The views of a scene show one set of named points, each view turned or mirrored, and shifted as a whole, with a little noise and some points left out.

Scene 1
View 1
j106: [  6 -37   9  19 -19 -32   7  11  -2  20   1  -9   0  17  -4  21   2  18
 -11  11 -14 -26  18  -9  -2  14  11   3  21   2   1 -24  -2  24 -26 -20
   1  22 -13  -5  -5 -24  24   8   0  -7  -6]
j662: [  2 -11  -6  19 -27 -24  -2  17  -3   9   9  13  -3  12   2   8 -35  28
 -24 -13  -5 -15   8 -13  -4  19  -8   5  11   4  -3 -22  -1   5  -4  -5
 -12  15  12  10 -15  -4  29   9  -3   3   2]
j378: [ 12 -31  -9  12 -24 -19  -4   3  -7  15  -6 -15   1  18   9   9  -7  15
 -16 -14 -12 -11   2   6 -10  13  -3   9  11  14  -2 -25  -3  10  -8   8
 -19  18   2  20  -2  -4  11  -3  16   7 -13]
j6: [  9  -8 -15  10 -31  -2   1  13 -13  -2   2   0  14   4  12   6 -25  20
 -25 -28 -16   0  -2   1 -17  18  -6   7  27   9  12 -19 -10  -1   4  22
 -16   1  18  29  -4   5   4  -4  29   3   1]
j679: [  1  -2  -4  17 -26 -23   1  22  -2   7  12  17  -2   9   2  10 -39  30
 -26 -15  -8 -14   8 -18  -3  21  -7   4  16  -1   0 -22  -2   4  -1  -3
  -8  12  14  10 -16  -4  30   8  -2   0   6]
j337: [  6   0  -1  12 -23   6  29  28 -17 -17   9  12  45 -15   2  26 -12  23
 -26 -15 -39  -5   8 -12 -23  29  12  -4  74  -3  43 -14 -19   9 -13  10
  12 -23  11  10  -5 -12  -3  -4  42 -27  20]
j873: [  5 -22   4  19 -23 -23   9  16  -5  10   5   0   7  11  -1  18  -8  20
 -17  -2 -19 -19  13  -9  -7  19   6   3  30   3   8 -23  -3  15 -16  -9
  -2  11  -1   2  -8 -17  20   6   7  -8   0]
j900: [  6 -25  -2  19 -24 -28  -3  10  -1  19   3  -2  -7  18   1  13 -16  22
 -18  -7  -7 -21  10  -6  -3  15  -2   6   8   6  -6 -24   0  11 -11  -9
 -11  22   1   6  -9  -8  26   5  -3   3  -5]
j607: [ 13 -55  -4  12 -24 -30  -9  -6  -3  29 -13 -31  -9  27   8  10  12  10
  -6  -2  -8 -17   4  15  -7   6   3  10   1  18 -11 -30   1  18 -18   0
 -19  32 -12  15   3 -12   9  -2   9  11 -26]
j211: [  1  18  -7  20 -29 -12   5  29  -5  -7  18  35   9  -1   4   9 -56  34
 -36 -24 -11 -10   7 -27  -6  26 -12   5  27  -5   9 -17  -6  -6   7   3
  -7  -3  27  13 -21   4  31   9   3  -1  18]
j260: [  0  10   0  16 -24  -2  22  33 -11 -14  15  26  30  -9   0  22 -33  30
 -30 -15 -27  -8  12 -24 -16  30   4  -3  56  -6  32 -13 -13   4  -5   0
   8 -16  17   6 -14  -8  16   5  20 -20  23]
j874: [  3  22 -20  13 -32  -3  -5  25 -10 -11  13  30   5  -1  10  -2 -64  31
 -39 -42  -5   1  -5 -14 -12  24 -20   8  16   5   4 -19  -7 -15  21  24
 -21  -2  38  32 -17  19  20   1  13  10  14]
j619: [  3 -20   6  18 -23 -21  15  20  -6   6   7   4  15   5  -1  23 -10  23
 -19   0 -21 -21  16 -15  -9  21  10   2  39  -1  16 -22  -7  15 -18 -11
   4   5  -2  -1  -8 -20  19   7  10 -14   6]
View 2
j106: [ -8   9  -1  13  -4  22  -6  36 -15  -2  11  18  12  18  12  10  -3   7
  -6 -10  35 -32   0  12  15   2  -7  -7   8 -12  21  -5  -7 -45  -9  29
 -18 -24   6  10  26  -5   7 -34  -3 -20   7]
j873: [-10  16  -4  18   3  20 -10  24 -11   0   9  14  10  18  11  10   1   0
  -6 -14  24 -19  -5  13  12  -2  -3  -6   7  -8  14  -1 -10 -32 -11  22
 -15 -27   0  -1  17  -7   8 -25  -9 -19  -3]
j900: [-17  11 -14  15   8  25 -22  22 -10   8  19   7  20  16  14  13   6 -14
  -7 -23  18 -14 -13  10   4 -14  -1  -9   7  -8  15 -10 -13 -22 -17  15
 -15 -16  -2 -10  17  -5   9 -19  -3 -16 -11]
j607: [  2  16 -14  11  -4   9 -20  29 -30   6  16  20  24  29  11  35 -13 -12
 -25 -14  47 -15  30  17  -1 -23  -5 -10  -1  -3  37  -5 -14 -32  -7  29
 -18 -11  15  -1  18  -9   3 -31  20 -12  14]
j6: [  0  36  -6  29   7  14 -15  -2  -7  -7   2   8   1  29   9  19  -5  -6
 -11 -16   2   8   5  17   7  -5   7  -2  -5  10   2  11 -17  -3 -12  13
  -5 -35 -10 -25  -4 -17   5  -6 -23 -20 -15]
j662: [-18  12 -13  16  11  28 -22  17  -5   7  17   2  19  15  15   7  10 -13
  -2 -26  10  -9 -22   7   6  -8   3  -8   8  -8   9  -8 -14 -19 -19  12
 -15 -20  -7 -11  13  -5   9 -13 -12 -18 -17]
j337: [  3  35  21  41   0  18  15   5   4 -27 -16  18 -29  24   7  -5  -1  31
   4   2  -5 -15  -9  22  34  34   3   6   4   3 -14  22  -7 -24  -3  23
  -1 -64 -16  -5   0 -16   9 -17 -55 -30 -13]
j679: [-20  11 -12  20  12  29 -21  14   0   6  15   2  16  13  14   4  13 -11
   2 -26   5 -11 -28   8   9  -6   2  -8   9  -8   3  -6 -14 -18 -17  10
 -14 -26  -9 -14  12  -6  11 -12 -18 -18 -23]
j874: [-18  33 -13  29  21  25 -29 -14   5   2  11 -11   7  19  11   9  12 -22
  -1 -31 -25  18 -28  11   2 -10  15  -4  -1  10 -10   3 -22  16 -24  -4
  -2 -31 -24 -39 -12 -14   9  10 -34 -20 -42]
j378: [ -1  23 -13  19   2  13 -19  15 -19  -1  12  12  16  26  11  27  -8 -11
 -18 -17  25  -5  15  16   3 -13   1  -7   0   0  21   1 -15 -18 -12  20
 -11 -22   4 -11  10 -12   5 -20   2 -15  -2]
j260: [-11  24  10  34   7  28   4   9   8 -14  -6   9 -17  15  11 -11  10  16
  10 -10 -11 -14 -32  14  28  24   4   3   9  -4 -15  11  -7 -20 -11  14
  -5 -53 -20  -8   5 -10  12 -12 -50 -27 -24]
j211: [-24  20  -7  26  18  34 -19   4  10   3  11  -3   5  12  15  -6  19  -9
   8 -27 -14  -2 -43   7  13   1   9  -4   9  -3 -10   0 -14  -6 -21   3
  -8 -34 -21 -20   3  -7  12  -2 -38 -23 -36]
View 3
j679: [-22 -18  11   5   5 -22 -12 -21 -16 -18  -3  16   5   1 -12  15  24  -7
  -5 -12  28  -8   4 -23   5   1  10   7  13  12  -5   8  -9  -8  13  -8
  13   5  13   4   4   1 -14   1  -1   0  -4]
j260: [-25 -13  36  -2   7 -29 -25 -29  -7 -37   0  21  22   4  -3  36  47 -26
  20   6  -6 -15  16 -19  -4   1  37 -14  -7  14 -16   5  -1 -11  17  10
  -4  13  15  26   5  23 -13 -12  -2   7 -24]
j106: [-19 -11  30   5   5   4 -17 -25 -11 -19  -1  18  26 -10  13  19  21  10
   0  -1  19   1  18  24   1   2  10   9  25  19   8  -1 -29 -13   5   9
  10  17  -2   8  38 -22  -8  27   8  -3   3]
j337: [-20 -11  51  -1   8 -29 -27 -30   5 -37   3  14  31  -2  11  40  50 -24
  28  15 -29 -15  21   2   0  -1  57 -18 -15  26  -7   0  -3 -11  24  24
 -16  13  10  37  25  29 -10  -7  -2   9 -27]
j873: [-18 -13  25   4   5  -9 -12 -23 -10 -19  -2  13  18  -8   4  17  21   3
  -1  -4  17  -4  12  10   4   2  17   7  17  20   3   0 -19 -14  12   4
   8  10   3  10  28  -9 -11  17   5   0  -1]
j900: [-19 -15  12   7   4  -7  -6 -20 -15 -13  -3  15   9  -8   0  11  14   6
 -11 -13  30  -2   6   1   7   2   4  14  21  17   6   3 -21 -11  11  -5
  14   6   2   1  21 -16 -11  19   3  -1   5]
j874: [-19 -21   0   4   4 -53   6 -11  -4 -12  -2   6 -11  -1 -29  11  19 -25
  -9 -16  15 -16  -8 -49  19  -1  30   3 -10  18  -6  10  13  -3  37 -13
   0 -19  19  12 -10  33 -16 -19  -8   8 -13]
j6: [-14 -16  17   8   6 -36   5 -15   5 -11   0   1   7 -12  -6  15  16  -9
  -5  -7   1 -11   1  -8  20   0  38   5  -5  28  10   0  -2  -4  37   6
  -6 -12   4  19  24  20 -10   0  -4   8  -6]
j662: [-20 -16  10   5   4 -16  -7 -20 -15 -16  -4  13   5  -4  -9  13  18  -3
  -7 -14  29  -8   4 -16   7   0   8   9  15  14  -2   8 -12  -8  15  -9
  14   2   9   2   8  -4 -14   6   0   1  -1]
j211: [-25 -20  10   2   4 -35 -14 -21 -14 -25  -1  18   2   7 -20  19  34 -23
   2 -10  18 -14   2 -42   3  -1  20  -4   1  10 -17  11   0  -7  18 -10
   9   1  19  10 -12  20 -18 -14  -5   5 -16]
j619: [-23 -12  32   2   5  -6 -22 -28  -9 -28   0  20  25  -4   9  26  32  -3
   9   2   7  -5  18   8  -3   1  20   0  13  17  -3   2 -18 -12   5   9
   6  16   6  15  26  -6 -10  11   5   0  -8]
j607: [-11 -11  15  13   6   6   5 -15  -5  -2  -4   5  14 -23  16   4  -6  30
 -22 -14  29   7   6  38  17   2   4  26  32  29  28  -5 -34 -11  15   5
  12   1 -13   0  54 -35  -6  41   6  -3  21]
View 4
j900: [-36 -17 -10 -30 -10   4   5  -2  -9 -16 -21  -3  -2   7  -9  -1   9 -15
 -20  10  -7  22  13  22 -12  -1 -12   6 -18 -11 -13  10  -2  -4 -17 -19
  -2 -12  -3   9  10 -17   4  24 -11 -38  -7]
j679: [-25 -15 -17 -25   0   3  -6   9  -9 -11 -22  12  -2   8 -18   4  22 -14
  -7  23   7  15  15  25 -14   0 -11  -8 -17  -4 -11   9  -6  -6 -15 -10
   1 -14 -16   1  -6 -21   0   6  -9 -24  -8]
j607: [-50 -26  -2 -34 -28  11  25 -17 -18 -21 -23 -27   1   0   5  -1 -10 -18
 -28 -11 -17  24   6  11 -11   2 -12  28 -25 -16 -27   5  -4  -4 -15 -32
  -7  -6  23  23  34 -14   7  43 -17 -52  -6]
j337: [-41 -21 -41  24 -30   2 -36 -17  17  15 -19   8   9 -12 -19  29  32   5
  -8   6  22 -21 -17  11  -8  27 -29 -14 -18   8  -5 -39  -4  16 -21  -9
 -17  -1   5   4 -23 -20  13 -43 -37 -25  -3]
j873: [-43 -19 -15 -19 -18   1  -4  -8   1  -8 -21  -3   1   1  -9   4  12 -11
 -21   6  -4  13   6  21 -11   6 -17   3 -19  -9 -10  -4   1   4 -21 -17
  -6  -9   1  10   7 -16   7  11 -18 -40  -6]
j619: [-44 -16 -20  -9 -22   0 -13  -9   8  -2 -21  -1   1  -4 -11  10  15  -7
 -20   6   2   5   2  21 -10  12 -20  -3 -17  -4  -4 -13   2   8 -24 -12
  -9  -8  -1   9   0 -16  10  -3 -20 -38  -5]
j6: [-22 -28 -26  -3 -17  17   4  -7 -24  -5 -21  -1   7  -1 -14  20  21 -10
   3   7  20  -3  -6   6 -11  19 -12   2 -23   2 -34  -5 -18 -10   0 -24
  -7  -4   8   5  -3 -27   1  -7 -26 -17  -4]
j662: [-27 -15 -16 -28  -2   5  -1   6 -10 -15 -22   7  -3   8 -15   4  17 -16
  -9  20   5  17  14  24 -14  -1 -10  -5 -19  -6 -13  11  -8  -6 -14 -13
  -1 -13 -12   1  -1 -21   1  12  -9 -27  -8]
j260: [-27 -12 -37   8 -11  -3 -35   1  12   9 -21  23   2  -1 -25  21  39  -2
  -3  25  22 -10   0  23 -13  16 -23 -24 -12   5   1 -19  -5   7 -20  -1
 -10  -9 -17  -7 -31 -23   6 -37 -22 -18  -5]
j378: [-38 -26 -12 -22 -20  13  14  -8 -20 -14 -23 -14   4   0  -5   7   5 -15
 -13   0   2  13   1  10  -9   8 -10  13 -22  -9 -28   2 -10  -8  -8 -26
  -5  -6  13  15  16 -19   4  20 -19 -35  -6]
j874: [ -1 -21 -30  -7   8  18   2  15 -34 -10 -24  22   5   9 -27  21  35 -13
  23  33  35   1   6  15 -16  11  -2 -12 -20   5 -37   9 -28 -26   8 -14
   1 -10 -16  -9 -19 -33  -8 -13 -14   6  -6]
View 5
j900: [  7 -10  -5  -2   0  12   4 -11   9  -3  15 -33   5  10  -2  18  -6  -2
 -17  -1  -4  11 -14  -2 -22   0  14  21 -17 -23   2  11 -29   9   5  35
 -12 -31 -17   3  14  -3  -5  -6  16  13 -23]
j619: [  1   8   5   8  -1   8  -3 -10  -5 -11  -5 -17  10   1  -4  -3  -3  -7
 -39   9 -10 -17 -33  -4 -26  13  21  22   0 -10 -11   6 -26   3  22  38
 -14 -30 -11   5  12 -10  -4  -4  16  18 -15]
j873: [  6  -1  -1  -2   1  10   2 -10  -2  -5   4 -26  12   7  -3   5  -4  -3
 -26   5  -5  -5 -21  -4 -24   4  17  23  -8 -18  -3  10 -27   8  13  35
 -12 -29 -11   8  13  -6  -7  -5  15  15 -18]
j337: [-16  23  19  11  -4 -14   0  -9 -34 -20 -42 -10  25  -7   5 -24 -23  -4
 -46  28 -23 -49 -38  -7 -25   0  22  17  10   5 -11  -1 -29  -1  54  21
 -26 -21  26   5   4 -14 -21  -1  18  30  -4]
j106: [ 11   2  -3  -4   2  19  -1 -10  -3   1  12 -19  15  11 -12   1   7  -8
 -31   4   0 -11 -29  -2 -27  15  19  30  -2 -20  -7  12 -22   6   4  46
  -9 -31 -22  17  17  -7   4  -7  14  10 -14]
j662: [  0 -11  -3  10  -3   4   4 -12  11 -13   6 -35  -1   2   4  22 -15   1
 -19   1 -14  13 -12  -6 -17  -2  12  15 -21 -17   0   4 -34   7  19  26
 -15 -29 -12 -11   7  -3  -9  -5  17  18 -28]
j378: [  2  -8  -5 -17   2  11   7  -9 -10   5   9 -36  20  18  -1   9  -6   2
  -5   5   1   3  -8  -2 -24 -17   8  20 -14 -27  10  16 -30  18   3  31
 -15 -23   2  15  10   2 -12  -8  17  11 -17]
j260: [-13  13  16  21  -6 -14   2  -9 -12 -29 -32 -16   8 -15   8  -5 -27  -5
 -46  20 -30 -25 -33  -7 -18   5  21  12  -2   3 -12  -6 -32  -3  52  20
 -25 -26  12 -12   4 -12 -18  -2  19  31 -16]
j607: [ 13  -9 -14 -28   5  27   5 -11  -7  19  26 -36  23  29 -12   8   9   1
   0  -3  17   7  -9   0 -28 -10   7  31 -12 -35  10  27 -26  22 -18  44
  -7 -25 -13  31  16   2  -3  -9  14   2 -13]
j6: [-10  -2   5  -7  -2  -8  11 -10 -19  -9 -15 -36  19   9  11   5 -27   6
  -9  14 -13  -4  -6  -7 -18 -26   7  10 -14 -15  10   9 -36  17  28  13
 -23 -17  21   3   2   2 -27  -5  18  21 -18]
j679: [ -3  -5   4  15  -4  -4   4 -11   9 -19  -3 -32  -2  -3   7  19 -21  -1
 -25   7 -19   8 -17  -6 -16  -2  14  13 -17 -13  -2  -1 -34   5  28  22
 -18 -29  -6 -14   7  -4 -12  -5  18  20 -26]
j211: [-11  -8   6  26  -7 -14   7  -9  15 -31 -14 -37 -12 -12  19  27 -36   2
 -26  10 -31  15 -11  -9 -10  -6  11   4 -25  -7  -1  -8 -40   1  43  10
 -24 -29   0 -32   2  -4 -20  -2  21  27 -35]
View 6
j619: [ 11  23 -13 -24   4  31   5 -31   8 -25  13   7  -5  12   3  39   4 -27
   2  -2 -19  13   9  -7 -11  11 -23  16  14 -26   1  16 -26 -11 -10  14
  11  -7  17 -12  34  10 -20 -19  -1 -17  13]
j900: [  0  16  -2 -23  -8  41  -3 -18  -3 -20  -1   4  -7  -4   2  14  -1 -28
  11  -1  -1  10  16   2 -19  19 -17   6   9 -23  -3  13  -2 -16  -1  -3
   7 -17  -1 -17  16   0 -28 -19  -5 -14  23]
j6: [-25   5 -10 -10  13  40 -16  -3  -4 -15   8  16 -20   5   4  24  18 -25
   1  12 -24   7  11   1  -2  16 -26  -1  13   6  -1  14  -2  -5 -27  25
  24 -21   3   1   3   3 -18  -1   9 -19 -11]
j662: [ -5  16  -5 -21  -6  45  -1 -14  -7 -20   0   0 -13  -4   1  25  -5 -23
  15   3  -6   6  12   1 -19  25 -10   8   7 -20   7   3   0 -15  -4   8
   4 -17   3 -17  16  -6 -25 -24  -4  -5  24]
j874: [-45   2 -12  -8  10  59 -14  16 -22 -17   6  10 -36  -6  -5  40   5 -16
  14  24 -34  -6   2   2   0  35  -5  -1   7  12  22 -11  17  -8 -31  45
  18 -29   2  -1  -2 -20 -15 -13  11   5  -9]
j337: [ -2  20 -25 -16  29  25   0 -30  10 -28  31  20 -13  30   3  63  21 -23
 -12  10 -53  12   3 -11  10   0 -35  19  20  -7   5  17 -41  -1 -37  51
  29  -4  33   4  41  15  -6  -5  14 -26 -21]
j378: [-11  10  -3 -19   0  35 -17 -13   2 -13   2  12  -7   2   5   2  14 -30
   2  -1  -1  12  20   3 -15  12 -27  -3  10  -8 -12  25  -2 -10 -11  -3
  18 -18  -7  -9   4   9 -27  -4   0 -26  10]
j211: [-20  14 -15 -17   7  51   1  -2 -14 -25  10   3 -28  -2  -1  53  -4 -17
  15  17 -35   0   1  -1  -3  32  -4  12   8  -8  25 -11  -1 -12 -20  42
  10 -20  13 -11  19 -16 -16 -26   4   7   4]
j260: [ -5  19 -22 -16  18  37   6 -22   0 -28  26  10 -19  19  -1  65   6 -20
   1  12 -49   6   0  -9   4  17 -20  21  17 -13  18   3 -26  -4 -28  49
  16  -8  30  -3  38   0  -9 -18   9  -9  -8]
j106: [ 17  22  -8 -26  -4  26   0 -34  10 -21   7   7   4   7   5  19   4 -31
   3 -10  -1  18  16  -3 -19   7 -27  10  13 -32 -12  26 -23 -14   0  -8
  10  -8   8 -18  29  13 -25 -16  -4 -26  22]

Which points are out of place in each view (at most two, in the order of its rows)? Write - if all are in place.
view 1 -> j106, j873
view 2 -> j900
view 3 -> j607
view 4 -> j619, j260
view 5 -> j679, j211
view 6 -> j662
